Points, in no order, along strands that fork, close into loops and pass close to each other.
Two points are linked if the straight distance between their rows is under 68.4. Some points are linked to none.
zavag: [ 14  -1   7   4 -10   4   3 -43  -5   2 -10   7  17  25  -5  34  10  14
   4   9 -28   6  11  11  19  -3  15 -11   3  10  -9  -2 -18  -2  12]
pes: [ 19  34  -1  -9  -2   2  -4   9   7  14   4 -15   4  -6  10 -16  -5   3
  20  -9   8   0   2   2   0  -8  19  22  23  -6  -1  13  23 -11  12]
musiv: [  5  29 -20   7   3  -1   9  24  17 -10  14  -6  21 -18  16 -15   3 -23
  12   0  11  -7  -1 -16 -22   9  16   5   9 -23  19  -4  23  10  -7]
nazun: [  3 -21   0  15   9   4  18   9  24 -10  23  -3 -11 -10   1  -9  -1   0
  -4  18  22 -20  17  11 -15   5 -26  17 -10   2  34  28  16  -2 -15]
Kotar: [  3  -8   8  -8  16  14   2  13  -1   2  -4   7  22 -25  -2  16  -7   8
 -23  -4   2   6   7 -19  11  -8  -4  16 -12  -5  18  -8  -3 -23  -9]
nat: [ 19   8  16 -34  13  17  13   9   1   7   6   7  -3  -5 -13   4 -21 -12
 -13  -7  11  11  -1   7   5  -1   9   5   4  17 -14   6  -9  13  14]
pugi: [  8  -7 -24   7   6   1 -29   8   2 -12 -33   5  28  27   3 -23  -6  21
  -4   3  -9   8 -10 -28   3  12   6  -5 -21  -8 -28 -22  -8 -12  28]
met: [ -4 -18   6  -9   6 -20   7  21 -23  -9   4  15  11   1  -8 -22   5 -17
   6 -16   4   7 -21 -35  13  10 -24   2 -22 -17  20   2 -15  11 -16]
dise: [ -3  25   6   5  14   4 -11 -29  -1   3 -28  43  16  32  -7  19  10   1
 -27   1 -20  22  -1 -30  18 -16  30   9  13   4 -39 -36 -29   5  22]
lorip: [ 13 -14  -3   9  10   7  12   7  28   1   6  11  -3 -19  -8   5  -9   3
  -4  11  -2 -13  18   9 -11  -5  -2  22   5   4  26  17   6 -11 -17]
fadu: [  5 -15  12   5   0  -7 -17  -8  -8  17  -9 -12 -21  18  -3   5  -1  14
  -1  -4 -15  20 -27  -1  -3   9 -18 -12 -18  29  -7  -2 -22  12  17]
vufo: [-20  -2  -3   8   5 -20  -3   4 -11  -7  15 -20 -45   6   6 -13  -2  -6
  20   2   9   6 -39   7 -30  16 -18 -19  -3   9   4 -10 -10  40 -13]
diz: [ -7 -11  21 -12   6  -2  30 -23  -1  -8  13  14   7 -40 -12  28   1  -8
 -10  -4   4   7  23   5  18 -18  -3   8   9  17  24  -6  -1 -30 -14]
Ses: [  6 -19  -1  25   3   4  -6   1  -6   9  -3  -2 -13  -1  -7  10   0  28
  10   3 -11  -8   6  24   0   8 -14   4   1  11   8  18  -4  -8   9]
nub: [ -2  36  12 -27  15  -5  14  30  -7  12  -1   9  12  -7  28  -5  -3 -14
  -8  -4  19  13  -3 -38  12 -16  14  18  32  -8 -11 -14   7   9 -13]
dus: [ 11  23  -1   6  -7   6 -29  -3  -8   5 -15   6   5  29  19   1  -1   4
   7   2 -15   9 -11 -11   3  -1  34  -6  23 -12 -16 -14  -5   2  15]
veki: [-10 -19   2  -6  23 -25   9   7   0  -9  10  25   7  -4 -21 -25   0 -20
   1 -16   4   6 -16 -34   2  10 -19   6 -16   2   4  -7 -16  30 -33]
tava: [ 16  28 -16 -20   4   5  21  35  14  -1  15 -13  21 -10   3 -25   4 -29
   2 -11  21  -6  -1 -18 -20   4   9  23   7 -23  11  17  21  19 -12]
zis: [  9 -11  -6 -11   4  -8  -4  21  11   6   0 -12 -13   8   0 -27  -6   4
   8   9   3  -7  -2  -9 -10   9  -9  15 -16   7  -8  11  -1  16   6]
fulo: [ 16  10  13 -24  28  21  11  13   2   9  -4  19   5 -14 -11  17  -6 -11
 -18 -14   5  17  -5 -14  11  -3   8  16  11  12 -13 -19 -20   9   8]
lek: [  1   7  -6   1   2   5  -5 -17 -12   1 -32  -4  38   8   4  16  -1  33
 -28   0 -21  11  11 -20  19  -3   5   1 -15 -19   8   6   0 -41  13]
mek: [-10  -4  22   4 -12  -6  15 -26  -8 -14  20   3 -35 -11  -4  10   2  -2
  17  -1  -5   3   7  44  -5 -12  -9 -21  19  26   1  19  -4  -7   7]
Nuse: [ -2  -6 -22   8  11 -12  11  -5  32  -5  16   7   3 -22  -8  -6  -6 -22
   0  15  -1 -17   8 -10 -11   3  16  -4   1   4 -13   4  14  29 -21]
fevob: [ -5 -22   8  12  -7  -9  10 -32  -2  -5  13   6 -13  -8 -22  19  12  -4
  11  -6 -11  -7  13  38   4 -12 -10 -24   7  25   2   9  -7   0  -7]
Tebat: [-13   3   8   6 -13 -16   4   7 -14  -7  14 -17 -27  17  26 -12  -5  -3
  23   7   4 -10  -4   7   1   4  -7 -15  -3   0  -7   4  -1  15  14]
zoger: [-12  -3  13  17 -23   3  -5   7 -14   4   0 -11 -27  24  27  12  13   7
  21   2  -9  -5 -12  15  -3   6  -8 -25  13   2  -2  -6 -16  14  23]
nodo: [  5 -19   2  10  -7   0 -10 -43  -5  12 -10  14  -2  26  -7  35  15  11
  -7  11 -27   9  -7  11   8   3  13 -24   8  24 -17  -6 -27  15   6]
Todu: [  1  46  14 -26  13  10   2  12   8  13 -20   7  19   1  23   3  -8  -9
 -14 -16   3  14  -5 -36   9 -28  19  15  29 -14 -15 -26  -2   0   0]
Goza: [ -4  23 -24  14 -18 -16   8  11   2  -3  19 -14 -21  -1  25 -19  10  -6
  35   8   7 -14  -7  16 -15   9  21 -12  18 -10 -19   6  26  26  -1]
gokat: [-12 -11 -14  -5  11 -20 -13   2  -4   1 -16  25  18  -7 -21 -16   1  -2
 -15 -18  -6   3 -10 -33  15 -15   1   3 -20  -1 -29 -17  -2  -3 -12]
situ: [-14 -38  -1  31  -6  -5  -9  -8  -4 -19  -7 -11   0  18   0  -6   1  25
 -14  -9 -12  -3   2   5  -3  17 -32  -8 -50 -13  27   1 -11 -17  -6]
Gipin: [  2  19  10 -21  14  25   0 -32   0  19 -17  31  14   2 -14  34  14  -8
 -22  -8  -1  21  12   0  22 -25  24  13  33  22 -32 -42 -15   2   7]
remu: [ 12   6  12 -26 -22  21   3  28   3   9   1 -36  -6   0  23 -12  -5   2
   1  12  26 -10   7  30 -23  10  -7  12  18 -10  19  27  21 -18  14]
Bag: [  2  23   6 -19  14  -6  14  25 -17   9  10   7 -11 -24  14  -7  -9  -3
   7  -2  20  14  -6 -22  10  -8   9  24  19   4  -6  -7   4  -4   0]
ker: [  5 -16   8 -14  10 -18  10 -13  15   1   9  16   2  -9 -35   0  -3 -29
 -13 -16  -8  -3   4  -4   1 -13  -7   3 -14  12   4   8  -7   1 -19]
rorok: [ -3 -21 -12  19   8  -2  -9 -24  21  -9  -2   3  10  -9 -27  12   8   4
  -6   9 -18  -9   3   2 -10   1 -11 -19 -21   5   0 -11  -5   1 -18]
Boda: [  1  28  -8   1 -10 -10  -8  28 -17   3  -5 -14 -15   4  17 -21   7 -11
  19   0  -2  -2 -22 -21 -21   8   8   3  10 -12   3  -6  -1   4  25]
kitig: [ 12 -10 -12  -8   0  -5 -22  26   0   1 -29   5  13  35   6 -34  -6   2
   3  -3  -6  -1  -2 -34   8  12   7  22 -14 -13 -25 -10  -2   8  17]
kodib: [ 22   3   0 -14   7  21   3 -27  15  10  -7  10  21  -6 -24  20  -4   4
 -19   2   4  -8  28  24  15 -19  21  16  20   6  -5  10  11 -16  -6]
Zava: [ -9 -36   5   3   7 -11  -4  12 -13   7   4  -9 -12  -1  -8 -13 -13   7
 -20  -7  11   1  -7  -5   1  15 -32  11 -36   7  26  16  -8  -7 -19]
vola: [-18  -8   2  -2  15 -13  -3 -20  -4   7   5  17 -11 -10 -15  12   4 -17
 -12   1   4  11  -7  -4   1  -9  -1 -10   3  30 -16 -36 -22  23 -26]
muga: [-13 -20   5 -11  20  -4  -3 -21   3   2  -6  23   4   8 -33   3 -14 -15
 -26 -19  -3  14  -8 -10   5   6   2  -1 -18  13 -18 -31 -27  29 -34]
big: [ -6 -13   1   4 -19   3  18  18   9 -11  21 -15 -29   2  12 -10   4   0
  26  10  12 -13  12  42 -24   8 -24  -7   9   4  -1  27  13  17  -1]
loza: [  8   8   2  -3  -9  -8  13  15 -15  -4  13 -21   7   8   7 -20  -6  -3
   3  -5  17 -17  15   6  12   3  -5   9   0 -24  28  32  17 -15   5]
sazo: [ -7 -20 -11  14   5   7  -2 -35   4   5 -15   8   7 -21 -17  40  16  14
 -12  13 -18  -2   8  11  -5  -7  -7 -14 -12  20  -1 -12  -4 -14 -13]
Pura: [ 13  10  -7 -20   6   1   9  27   8   5   7  11  14 -10 -13  -8   2 -34
   0 -16   7  -5  -3 -16  -8  -9   8  13   1  -6  -2   7   4  22 -14]
Rig: [ -6  -6  -3  -7 -18  -8  14  13  18  -6  22 -16 -10   0  15 -10  -3 -17
  14  11  12 -11  18  16 -15 -14 -11  -5   9   5   0  34  22  16 -15]
seku: [-10 -27   2  17   6  -7 -11 -10   2   0 -11 -13 -11  -1 -10  -4  -8  24
 -13  -7  -9   7 -13   9  -7  14 -32  -6 -47   9  17   6 -13 -15  -8]
fas: [-10   3  15 -13 -28  17  21  22   6  -6  15 -29 -25   4  36  -9  -4   1
  16  15  16 -14  19  39 -30  14 -18  -4  30 -10  11  32  21  -1  13]
Nane: [-15 -12   1  10  -6  -8   2  -5   0  -5  20   4 -10  -6  -8  10  13 -18
  18  -6   2  -8  11  22  -5  -8 -10 -13   7  19   0  -7   1  15 -26]
nula: [  1 -13 -13   7  -3   0 -11   2  10   4  13 -11 -16   3   3  -1  -5   4
  10  26   4 -12 -11  20 -11  20   8 -28   8   5 -24  -2   7  30 -13]
dosu: [ -4  18  20 -16 -12  -2  -5   9  -7   5 -22 -18  14   6  30 -16 -16  19
  -1  -3   0   2  19 -20  10  -7  -1  22  -2 -25  17  -2   9 -44   3]
rovot: [ -5 -15  -1  12 -18   1 -16  11 -11  -9 -22 -14  12  18  14 -22  -4  11
 -18   7  -5 -14   9 -11  -3  15 -11  -3 -29 -33  29   4   4 -36  11]
gorab: [  1  26  15   7 -23  10   1   6   1   5  -5 -34  -7   8  25 -10   4   8
  24  -6 -12 -19   4  21 -18  12   1  -8  35 -35  28  25  19 -24  21]
zezu: [ 14  13   6 -13   3  10  11 -36   5   5 -11   4  31  11  -6  29   3  13
  -4   2  -7   5  21   9  28 -22  17   4  15   9 -13  -9  -7  -8   5]
fabe: [-19  -7 -15  11  12  -6  -3 -14 -11 -16 -23  22  28  -2  -4  17   8  16
 -19   4 -17  16   2 -23  15  -2   0 -11 -26   2 -11 -31 -21 -10  -5]
sev: [-17   8  14  -8  -9 -11  14  27 -27  -2  15 -15 -15   1  25 -12   3   3
  24  -8  22   1   4   5  18  -7 -23   4   0   1  -3  -8   3   4   8]
zug: [ 12 -12  -7  -5   8 -12  11  27  -5   1  14   0  10   9  -2 -38  -4 -12
 -16   2  26 -16   9 -14  11  10  -9  27 -17 -23  30  26  16  -7 -10]
dof: [  8   2 -14   5  15  14  -5   9  17 -12 -12   5  35  -6  -5  -2  -2   6
 -18   7   2  -6  15 -16   2  -3  -1   8 -23 -23   4  -9   5 -21  -8]
tidu: [-11 -26  15  -2  -4 -19  10  16 -22   3   6 -16 -25  20   6 -13   3   0
  15 -12   3   3 -11   7  -5  13 -44  -3 -12  18  16  21 -21  15   6]
Punop: [-35  -7  13   1  -6  -5  14   9  -2 -18  28  -4 -17 -18   4   1   2 -21
  14  -6  14  -8   3  -5 -12  -2 -35 -12 -10  -4  28  22  13   8 -12]
tez: [-14 -26  -4  21   5  -1   4  11   4  -4   4 -15 -15  -7   5 -13  -1   7
  -1  16   7 -24   8   4 -15  23 -37   1 -12 -12  35  29   7  -1   2]
Fuvi: [ -6   6  -4 -10   8  11  -8 -15  -5  16 -10  26  10 -12 -14  33  18 -15
 -16  -1   0   9   2   1  10 -18  12  -4  17  27 -26 -46 -16  12  -9]
vobo: [ -6  -3  -8  -5   5   7  -1 -34  -9  -5 -31  31  30  -1 -16  32   7  17
 -31  -3 -21  25  11 -19  16   0  11   3 -20   6 -12 -24 -21  -9   0]
Tido: [ -7  -6  25   5 -19  20   9  13 -22   5  -6 -23 -19   1  21   6  -3  22
   2 -12   7  -4  20  36   7  14 -17  11   4  -5  37  28   9 -32  21]
Ruvi: [ -7 -15 -24  16  10 -13  -6 -21  30   0   6   8   0 -20 -21  -4   5 -12
   1  15  -9 -18   2   2 -17   8   4 -14  -1  11 -16 -15   5  21 -33]
zom: [  1  12  19   8 -14  18   0 -14   8   1  12 -19 -17  -5  15  22  13  30
  24  19  -7   0  -6  44   5   9   2 -26  27  -5 -18   4   8 -13  30]
Dak: [  9  -3  -9   5  18  13   4  -9  25   3 -11  20  -5 -30 -18  13  -9   8
  -7  12 -11  -1  10  -3  -7  -4  16  23  11  11  -3  -9   0 -11 -11]
Kir: [  5 -13 -19 -12   0 -12  20   8  30  -6  23  -5  -7  -1  -6 -18 -10 -19
   4  13  16  -7  10  13 -15  -4   3   1   0  15 -12  30  19  31 -21]
peb: [-15 -19   4   4   3 -10  -9   6 -20  -3 -21   9  10  17  13   6   7   8
 -10  -2 -14  11  -6 -33  13  -5 -14 -13 -24   4  -4 -17 -21  -5  -1]
Fira: [ 10  17  -8  -6  17  10   2  -7  13  11   6  13 -18 -30  -3   6 -15   5
   3   8   3   4   3   7   4  -5  35  23  23  20 -19 -12   6   0   3]
puzu: [ 19 -16  -9  16  -7  10 -34 -18  -2  10 -16  12   0  21 -17   3  -4  25
  -2  -5 -21  10 -16   6   3  18  13   1 -20   7  -6   7 -12 -12  21]
Sagu: [-39  -3   8  12 -10 -10   9   1 -13 -17  28  -7 -41  -4  12  -4   1 -18
  19  -5   7  -1 -13  11 -26  14 -27 -21  -5   0  22   5   1  28 -11]
rel: [ -3  10   7   1   3 -12 -12  -5  10  -4   4   5 -24  10   9  -2  -7  -5
  -3  17  -7   8 -23 -17  -9  -7  13 -15 -10   5 -15 -29 -22  19   2]
sikom: [-10  14 -28  17 -14 -17  14  18 -14 -14  23 -15 -18  -2  20 -31   7 -16
  31   4  14 -14  -4  -6 -25  22  13   6   3 -20  16  14  23  22  -3]
nif: [ 13  -1   3 -10   0   1 -15 -42   5  12   3  23 -18  18 -36   7   3 -22
  -3  -7  -8  14 -23  22   2  -4  21 -17  15  36 -37  -9 -15  26   8]
Kidaz: [ 16  23 -11  -7  -9 -10   3  16 -14   6  10 -20  -3   9   2 -30  -4  -8
  24 -11  13  -9   5   4   1   3  11  20  12 -13   5  29  19   0  15]
bageg: [  0 -31  -3   1  16 -14  12  14 -10   0  16   4   3   2  -9 -24 -10  -3
 -19   2  30  -9  -2 -13   7  16 -34  15 -30  -5  35  32   2   6 -23]
diza: [  2  22 -13   1  12   9 -17   1  -3   5 -13  22  21  -9  -3  11   9  -7
  -6  -6  -2   8  -1 -15  11 -16  25   3  16   9 -27 -37  -3   4  -6]
tuv: [ -7  14   0  -4 -20 -11  -7  15 -19   3  -9 -16 -18   8  23 -27  -8  -7
  11   4  -7 -10  -7 -22 -17  15  13  -1   3 -26  19   8   8 -14  16]
fuzi: [ 22  -2  -5   0  -5  13 -10 -27  15  16   1   3   8  -9 -22  17   3  18
  -2  13  -5  -8  11  40  12  -9  17   1  22  13 -14  23  18 -13   5]
Vel: [ -7  -2 -21  14  -7   7 -15   8  -1  -5   5  -9  -5  -7  13  -7 -10   6
   1  20  12 -12  -8   9 -12  27  13 -20 -11 -18  -3 -10  12   7 -12]
nebot: [ -3 -29  -5  19  -1  18   5 -20  -7  -4  -5   3   4 -15  -9  43   6  14
 -24   0  -7   0  11  20   3   8 -10  -8 -17   4  25   4  -4 -22 -11]
Nas: [ -3  -8 -12  13 -18   2 -31  -3 -13 -19 -32  -9  23  34  15  -5   5  24
   4   1 -15   0  -5 -12   8   4   2 -17 -17 -17 -11 -12   0 -21  20]
dat: [ -4   5 -12  21  -9  19 -22   2  -3  -8   1 -12  -9 -17   6  11   7  20
   5  16  -8  -1 -18  17 -12  18   4 -26  -3 -15 -12 -14   7  -9   8]
Ruv: [  4   7   8  12   0  10  -8   1 -15   4 -29 -18  19  -2  13   4   4  30
  -7  -4 -23   3   5 -13   8   1 -13  -2  -5 -12  19   8  -2 -43  34]
mis: [  5  -6 -22  10   6   8 -12  -7  24  -8 -17  10  27   0 -17  10   1   4
 -16  13 -17 -13  11 -10  -4  -6   6  -7 -19 -11 -10  -8   1  -1 -13]
litip: [  6   8   5   9   6   7  11 -15  12  -2   4 -19  12 -13   8  12 -10  17
 -12  22   6 -16  17   9   9   1   0  -7   1 -24  24  23  16 -27  10]
Murub: [-12   8 -22  19 -14  -4   4  26  13 -25  22  -4  16  -9  12 -22   8 -28
   8  -2  16 -18   5 -14 -18   4  -1   7 -16 -33  31   2  31   6 -18]
gemub: [ 11  11  12 -12   1  -1  15  -1   8  -4  11 -15  18   5   7  -8 -15   5
 -13   1  16  -9  20   1  20 -13  -3   5 -11 -22  20  19  13 -24   2]
tas: [-12 -16  10   1   3  20  13 -12  -4  -7  -3   2  18 -36  -5  44   6   5
 -22   0   3   7  18   6  17 -11  -9   3  -7   6  29  -5   1 -32 -11]
fani: [ -5 -18  16  13 -19   0 -13  -4 -16  13 -10 -11 -30  26  13  22   9   5
  -2   3 -23  13 -26   4  -9   5 -11 -28   3  18  -1  -4 -25  11  15]
Dorad: [  8  19  -3  21 -10  12  -8  -1   6   3   6 -18  -4 -16   4  14  16  18
  19  10 -10 -11 -13  24  -5   9   7 -29  19 -14 -10  -4  10 -14  23]
tiga: [ 16  14  14 -24   2   1  16 -20   9  -6   8 -11  31  13  -2  11 -10   0
  -7   2   1   0  18   7  25 -17  10  -8  -4 -10   0   8  -4  -8   4]
Mamef: [  0  -8  20   6 -23  12   5 -25   4   2  15   1 -33  -2  -1  28  18  17
  16   8 -15   7  -8  50   0   0  -5 -30  26  14 -17  13  -5  -6  21]
Nove: [-18  -9  15  20 -17   6  -6   9 -21 -17 -10 -15   6  26  33  15  11   6
  14  -7 -11  -5   5   3   3  12 -10 -25  -4 -15   7 -18 -14   5  13]
naton: [  5 -22 -14   8  27 -27  -7  -3   5 -13  -5   4   4  17 -27 -28 -10 -16
   0 -15  -9  -1 -21 -22 -12  16 -10  -2 -19  -6   7   0 -17  34 -24]
nera: [ 16 -17   4   5   3   0  -9   5   5  13   1  -9 -27   6  -4  -3 -11  19
  13   6  -8   4  -9  13 -12  11 -22   3   0  25  -5  13  -8   8   9]
nakam: [ -5   7 -10 -12  -2 -12  17  36 -17  -2  19  -5  -4 -14   1 -22  12 -11
  25 -15  29  -3   1   3   7  -6 -23  17  -6   3  -4   8  16   9  -7]
kunu: [ -1  -7   7 -17  11  -1  34 -23  10  -9  30  15   7 -36 -18  11 -11 -26
  -8   4  20  -1  22  14   6 -13   3  -2  17  22  13   8   8  -4 -11]
ritu: [-15  -8  -1  24  -5   4  -1  15  -6  -5  -4 -11 -12 -10  14   1   7  15
   9  -2  -9 -19  11   7  -9   7 -24   2  -3  -7  16  15   9 -13   7]
Tanu: [  2 -15   9 -18   9  -1   7 -13   4   9  -1  31   4   0 -40   6 -15 -20
 -23 -24  -4   8   9  -7  11  -5   5   9 -12  14  -8  -9 -20  11 -24]
sar: [ 12  -6 -23 -10  -1  -8 -10  24  11   2 -11  -2   3  22  -2 -39  -9  -2
   0   1   4 -10  -1 -25  -2  11   8  25 -16 -13 -13   9   8  15   2]
Dazud: [  9   1  -8 -13   4 -15   8  14  10  -3  15  11  -7 -11 -30  -9   8 -34
  12 -21   0   2  -8  -2 -18  -9  -3   8  -5  13   4   7  -3  27 -21]
Baben: [ -5 -33  19  -5  13 -16  16   7 -15  10   5 -12 -11  -3  -6   0 -10   0
  -6  -6   1  13 -12  -8   1   5 -42  -8 -21  25  16  21 -22   8  -5]
Ravek: [ -2  -1 -31  -1  -9 -17  11  26  -8 -10  11 -26 -22   9   8 -46   9 -11
  30   1  16  -8 -18  -9 -29  25  -3  15 -17 -16   5  10  12  28   6]
ruk: [ 13  12  10 -25   3   6  18   7  -3   2  17  -6  -9 -14   5  -3 -25 -12
  -5   9  23   4   3  14   2  -3   9  -8  23  12   1  29   8   1   9]
mevu: [  4  11   1   3   6  -4 -20 -29  20  14   7  20 -32  12 -29   0   1 -14
  -1   2  -9  14 -32  11 -14  -4  25  -7  12  24 -32 -23 -14  37  -8]
Zakam: [ -9  14   3   2   1  -8   4   7 -14  -4  10  20  19 -31  -3   1   8 -14
   9 -20   7   0   6 -15  15 -18   8  11  11  -4  11 -20   6 -14 -23]
gumuk: [ -7  22   1 -16   8 -10  35  31 -26   3  24   0  -4 -27  17 -13   7  -7
  25 -12  38  10   5  -7   6 -11 -11  23  27   3   7   9  16   0 -12]
Ditib: [-11   2 -19   3  22  -4 -17  -4   8   6 -21  37  15 -12 -27  -4   8  -8
 -17 -11 -13   5   0 -28   3 -19   7   6   1  10 -35 -29  -7   7 -13]
kipef: [ 22 -15 -10  21   0  18 -20   0  -6  13 -13  -4  11   7  -5   9   6  30
   5   4  -6   0  -4  13  12  11  -2   8  -2   9   0  14   0 -17  23]
Vupir: [ 18  13  17   5   4  17   7 -12   5   3 -14 -18  11  -3  15  20  -2  32
   0   7 -13   1  13   8   9  -5   1  11  11  -7  20   7   1 -36  19]
sute: [ -8  -5  -9 -14  14 -27   2  17  -3   4  -1  21   0  -2 -25 -27  -1 -17
  -2 -22   8   7 -23 -29  14  -8  -5  14 -15   4 -27 -11  -6  28 -23]
nipe: [ -2 -34 -12  20  -1  -5 -16   7  -4 -21  -8   6  18  16  -5 -22  -2   8
 -27  -1  -1  -7   2 -12   2  11 -11  -5 -45 -22  30   3  -6 -22 -13]
maz: [ 11   2  10 -18  20  13   3  31   0   8 -15  17  12 -11  -5  -4  -9   0
 -16 -11   1  17  -3 -31   7   4  -4  24  -9  -3  -7 -15 -16  -2   8]
visad: [ 13   7   7   1 -13  12  -1 -10  14   8   9 -11  -5 -11 -10  15   8   6
  11   0  -1  -8  16  43   4 -18   8   0  31   5   0  28  22 -24  11]
gam: [ 10  36 -16   2   2  15 -29  -1  -6   7 -20  17  27  18   2  -5  -1  -4
  -6 -11  -2  12 -10 -19  10  -7  41   4  19  -7 -33 -28   4   7   7]
tamok: [  2  12  -9 -12   3  13  -4 -29  -8  -1 -36  10  42  10  -1  30  -4  39
 -30   8 -14  19  11 -13  23  -2  17   4 -24  -5 -11  -8  -6 -21  13]
betaf: [ -5   8 -15  -4   1 -20   2  14  -1  -8  20 -17 -28   6   1 -25   7 -26
  29  -3  11  -2 -32 -10 -23   6  -7  -9 -11  -3  -2  -6  -2  41   2]
tegab: [ -9  -1  -5  20 -22   7 -21   8 -12 -26 -26 -14  26  34  30  -7   8  11
  15  -7 -17 -10   0   4   0   5   2 -25  -4 -36   3 -20   0 -17  12]
magim: [ -1  -2 -10  -2  -3  -2 -10  -2   6  11  11  -1 -13  -1  -6   9   5  -5
  14   8   5  -3  -6  23  -5  -6   9 -14  11  24 -29  -7   5  21  -7]
filos: [ -4  12   8  -5 -15  -5 -12  19 -17  -5 -16 -18  12  11  26 -29  -9  -1
  -2  -2   0  -7   6 -22 -12  18   5   4  -8 -35  27  -3   3 -38   8]
lado: [ 36   9  13 -22  -8  26  -7  13   7  14  -7 -28   7  10   2  -7 -11   7
  -8   8  11  -2   5  21  -8   8   4  12   8  -5  11  22   8 -20  20]
ter: [  0   1   6 -14  -1   2  22 -12   9  -7  31   2  -7 -23  -3   9 -19 -20
  -8  12  12  -2   4  18  -7  -2   9 -16   9   9  10  18  10  -1  -7]
Kove: [-24   5  -2  13  -8  -1  14  20  -4 -20  24  -5  -5 -25  12  -6   7 -16
  12  -3  15 -10   2 -15 -18   6 -20  10  -2 -21  41  15  25  -2 -10]
parom: [-17  13  24  -9  -8  -4  10 -14 -15   2  -1  -2 -12 -10  24  22 -11  16
   2  -1  -1  12  13   6  24 -26   5  10   5   8  -2  -9   3 -27   4]
Nogef: [ -5  32   8 -12  18  18   5 -42   5   9 -31  44  22   6 -25  26   8  -4
 -29 -15 -11  19  16 -20  24 -22  27  27  22   5 -45 -40 -17   5  19]
Risil: [  6  11   4   3   1 -12 -15  -7  20   9   9   5 -35  20  -2   0   9 -15
   2  14  -8  11 -42  -3 -19 -10  12 -23  12  14 -29 -24 -19  38   7]
suba: [ -9  30  26 -19  -8   0   2   2  -9   5  -7 -27  -1  -5  34   2 -17  17
   1  -3   9   8  10  -8  14 -18   3  11  17 -13   8  -6  15 -35   5]
povam: [  8  16  -1   8 -12   7   2   4  13   0  10  -7   6 -12   4   6   1   0
  14  -6  -1 -11  16  22  -5 -12  21  10  21 -11   3   5  25 -12  -8]
gezas: [ 10 -14   6   0 -13   5 -24 -37   8  12  -3  13  -5  30 -22  28  18  -2
   7   3 -17  13 -28  18  13  -9  14 -21   6  30 -34  -9 -16  19  18]
kago: [  7  23  10   5  -1   7 -21 -19   7  14 -10  25  -4  32   8  18   6  -1
  -9  10 -14  19 -15 -11   7 -14  35  -4  22  11 -29 -26 -22  14  18]

A fork is a point with three links, a tip a point with one. Leave the first point through the second and follow the links. Name the first fork or tip that comes.
ker; Dazud | Goza
Murub; musiv | Fuvi
lado; remu | rorok
Kotar; maz | tas
Ruvi; Nuse | lado
litip; Vupir | peb
loza; Kidaz | zezu
peb; fabe | gemub

A piece is all that can be reached along the links. How many separate loops has the piece of each point below (a circle has one, a figure eight two, a Y none), and how many tips (points with one link)?
nula | loops 1, tips 0
Gipin | loops 1, tips 3
gezas | loops 1, tips 5
tez | loops 1, tips 3
Ruvi | loops 2, tips 1
